Each scene shows the same named points in several views. A view is turned or mirrored, shifted and resized as a whole, has a little noise and may leave points out.

Scene 1
View 1
(99): -37 -16  27 -25  42 -21 -42  18  33 -12   1 -16 -13  27   2 -27 -16  11  33  30  -6
(169): -18  -4  10  -3  43 -15 -28   4  31  -4 -11   8   6  20  13  -1  -8  -6  -1  36 -22
(134): -20  -3   6  15  37  -9 -41 -12  21  -1 -21  34  17  20   8  -9  12 -10 -12  32 -42
(207): -20 -15   4  -4  36 -13 -17   0  20   1 -16   8   7  18   8 -17 -11  -5  17  30 -16
(122): -28  -5  24  -3  39 -21 -49   5  26  -7 -10  13   8  26  11 -12  -2   1  -2  27 -31
(66):  -6  -2  10   0  22 -38   3  14   8  15 -24  12  37  15  36   6 -38  -9 -12  13 -17
(57): -23 -20  -2  -3  34  -8 -14  -4  17   1 -19   8   6  17   3 -26  -6  -4  26  31 -14
(61): -21 -17   0  -6  39  -8 -14  -2  25  -1 -14   5   2  16   5 -17  -9  -5  22  35 -13
(54): -31 -12   9   4  47   1 -55 -12  31 -13 -10  20  -6  24  -8 -23  22  -2  11  42 -36
(115): -45 -23  18  -1  34  -8 -60  -8  15 -10 -12  15  -5  28 -13 -51  18   9  33  27 -30
(117): -19 -23  -4  -1  20 -19   6  -1   1  13 -27  10  22  14  11 -31 -21  -4  28  18  -9
(210):  -5  -6  -6  12  23 -24   7  -1   5  17 -31  26  38  10  27  -1 -22 -14 -10  19 -24
View 2
(134): -32  -6 -17  -3   4   5  15 -21   4 -41   4  23 -25 -15 -16  -1  16 -18  -9  17 -20
(117): -12 -18  11 -33   9 -15  12 -18 -12 -35  14  28 -21   7  43  10  10  -1  -4   2  -1
(54): -13   0 -28  25  17  -6   5 -19   6 -44  15  32 -20   8 -19   4   8 -19  -2  11 -21
(115):   3  -7 -22  29  29 -21  -8 -14   5 -38  27  41 -39  12   0  12  21  -8   5   8 -14
(207): -21 -11  -4 -11  10 -10  11 -22  -5 -40  10  33 -10  10  16   7   3 -14   2   0  -4
(57): -10  -9  -5  -8  13 -14  11 -19  -7 -41  14  29 -11  14  23   8   2  -8  -3   2  -7
(210): -38 -19   9 -47  -6   2  23 -22  -6 -35   1  21 -19 -15  22   2  14 -10  -9   8  -5
(122): -34 -14 -16   2  13  -6   1 -26   5 -38   7  41 -23  -2 -13   7  14 -22  13   0  -2
(169): -35 -10 -12  -7   6  -3  13 -27   0 -41   2  34  -4   5  -4   5   0 -23   7  -2  -3
(61): -17  -8  -7  -9  12 -11  13 -21  -6 -42  11  30  -5  16  17   8  -2 -13   0  -1  -5
(99): -15 -14 -16  14  26 -23  -6 -27  -1 -39  16  53  -9  27   8  17   1 -20  25 -15  10
View 3
(99): -38  23   7 -13  -5  28  14  -1  41  -6   8  16  23  26  -5   0  27 -17  -9   2  -4
(207): -14  -2  -8 -13  12  17 -18   6  17  -7  -5  25  13  13  -2  14  -2 -13   2   6   6
(54): -23 -27  -7 -20  25  24  22   8  27 -29  -1  35  18  11 -27  -3   8  -5   9  38  16
(169):  -9 -19   2 -16  19  15 -18  23  31 -14   1  24  21  19  -1   6  -2 -12  -9  13   4
(66):   1 -21 -12  -1  15  22 -78  34  20  15  -3  12  19  22  16  28  -7 -18  -2 -17  -5
(134):  -6 -50 -14 -11  34  25 -19  26  21 -21  -6  33  19  11 -20   9  -4  -4  12  30  15
(115): -43  -5 -21 -11  12  43  27  -9  21 -16  -2  30  17  11 -36   4  26  -7  25  27  14
(57): -16   5 -12 -15   9  15 -11  -3  10  -8  -8  29   7   8  -6  14  -3 -10   9   7   9
(122): -22 -28  -6  -9  18  33 -11  24  38 -12   5  22  28  23 -15   5  16 -12   1  17   4
(117): -13   9 -24  -7   5  20 -39  -4  -2   9 -14  24   3   6   1  29  -7 -13  18 -11   6
View 4
(134):  12   0   7   1  -6 -16   0  -5  40 -14 -27 -28 -41  -7 -21 -17 -49 -16  -7 -25  13
(207):  -2  -2  -8 -20 -21 -12   4   5  21   1  -9 -19 -13   8 -26 -17   5 -25 -16  -7 -11
(66):  -1   7 -53  20 -16   9  17  40  38 -16 -10   1 -15  -1 -38 -31 -21 -61 -10   2 -32
(210):  -4   1 -38  29 -10  -1  14  26  28  -7 -17   3  -7   5 -52 -27 -27 -56 -12 -22  -8
(115):  16 -22  29 -58 -31 -28   5 -15  10  -8 -46 -34 -14   2   1  -6   6   0 -16  10  27
(57):  -4  -8  -4 -24 -24 -18   5   1  13   6 -13 -17  -5  12 -29 -14  14 -23 -19  -9  -3
(117):  -9 -13 -25  -7 -26 -11  14  19   3   6 -21   3  18  18 -48 -18  20 -49 -20  -8  -1
(169):   2   8  -7 -16 -15  -9   0   3  38  -5   0 -29 -35  -1 -17 -18 -13 -18 -11  -9 -20
(54):  12  -5  30 -37 -16 -27  -5 -22  27  -4 -23 -42 -36  -1  -7  -8 -17   6 -12 -15  16
(61):  -6  -1  -4 -24 -20 -15   1   0  18   7  -2 -22 -12  10 -28 -14  11 -20 -18 -10 -12
(122):  15   0  -1 -26 -20 -11   4   3  40 -18 -22 -31 -38  -8  -2 -17 -22 -16  -9   8  -6
View 5
(115):   8  36 -56  14 -28 -21 -23   7 -23  46 -11  -7  37  22  23  -1  -2 -38  20 -36  -9
(57):  11  28 -28   7 -16 -15 -11  11 -20  29 -13   5  11  11   1  -5  -5  -7  14  -9 -16
(134): -10  26 -41 -12 -34 -48  -3  13   5  32  -6 -19  16  33   2   6  -7  -6  29 -26 -34
(54):  -3  32 -38  -4 -37 -34 -14   8 -12  36 -13  -5  32  41   2   3  -4 -30  29 -38  -6
(99):  28  38 -18  45 -38  -9 -16  -9 -21  17 -14  25  34  19  10   8   6 -17  12 -29  -7
(61):  11  27 -21   8 -20 -17  -8   9 -16  24 -12  10  11  15  -4  -2  -5  -3  15 -11 -15
(122):   6  33 -34  20 -42 -37  -7  -1   2  23  -7  -2  26  28  10  12   0  -9  23 -32 -32
(66):  13  21 -25  22 -22 -35   7   7  13   8   1  -2  -8  -3   7  10  -5  36  11   7 -67
(210):   1  17 -34  -2 -12 -38   6  17   7  21   0 -14 -12  -2   1   3 -10  28  14   9 -59
(117):  16  23 -36  13  -2 -11 -10  17 -17  29  -8   0  -1 -11   9  -7  -6   7   5   9 -33
(169):   5  28 -18  10 -35 -34  -1   3   0  17  -9   5  15  27  -6   8  -4   2  21 -21 -28
View 6
(169):  -8 -30   0 -10   6 -11  -1  13  12  23   4  12  23  11 -24  15   0 -30   1   2   1
(115): -22 -27 -31 -35  22 -33  29  10 -17  21   9  17 -11   0  16  41  13 -10  27 -10   1
(66):  -7 -28  11 -34 -23  -2 -20   0  -7  31  -6  12  39  32 -49 -29 -18 -24  -3  15  21
(122): -12 -27 -16 -23  22 -11  11  11  -2  26  10  16  19   8 -14  23   2 -39   4  -6   0
(99): -16 -44  -3 -22  24 -42   4  -7   0  11  -6 -13  22   1   9  48   1 -21  17  14  26
(210):  -7 -22   7 -29 -33   1 -11  12  -3  31  -1  24  18  32 -48 -34 -10 -10   4   5   5
(117): -16 -30   5 -35 -30 -26  -3   4  -9  22  -9  12   1  24 -19 -12  -3  15  24  12  18
(207): -11 -31   1 -18  -6 -21  -1  10   5  21  -1  10  11  13 -15  11   0  -9  14   6   7
(61): -11 -33   5 -12  -7 -25   1  12  12  17  -2   7   7  12 -13  15   4  -3  17   8   5
(57): -15 -31  -3 -22  -8 -30   7  11   1  18  -1  10  -2  12  -6  16   5   4  23   5   6
(134): -10 -17 -18 -18   5   3  14  24   0  32  16  34   7  14 -27   4   4 -32   2 -16 -17
(54): -13 -25 -22 -11  22 -16  24  23   6  23  16  23  -2   1  -1  37  15 -25  12 -15 -15

Which points are out of place in each view (at most two, in the order of its rows)? Write - if all are in place.
view 1: -
view 2: (210), (99)
view 3: -
view 4: (134), (117)
view 5: (115)
view 6: (122), (57)
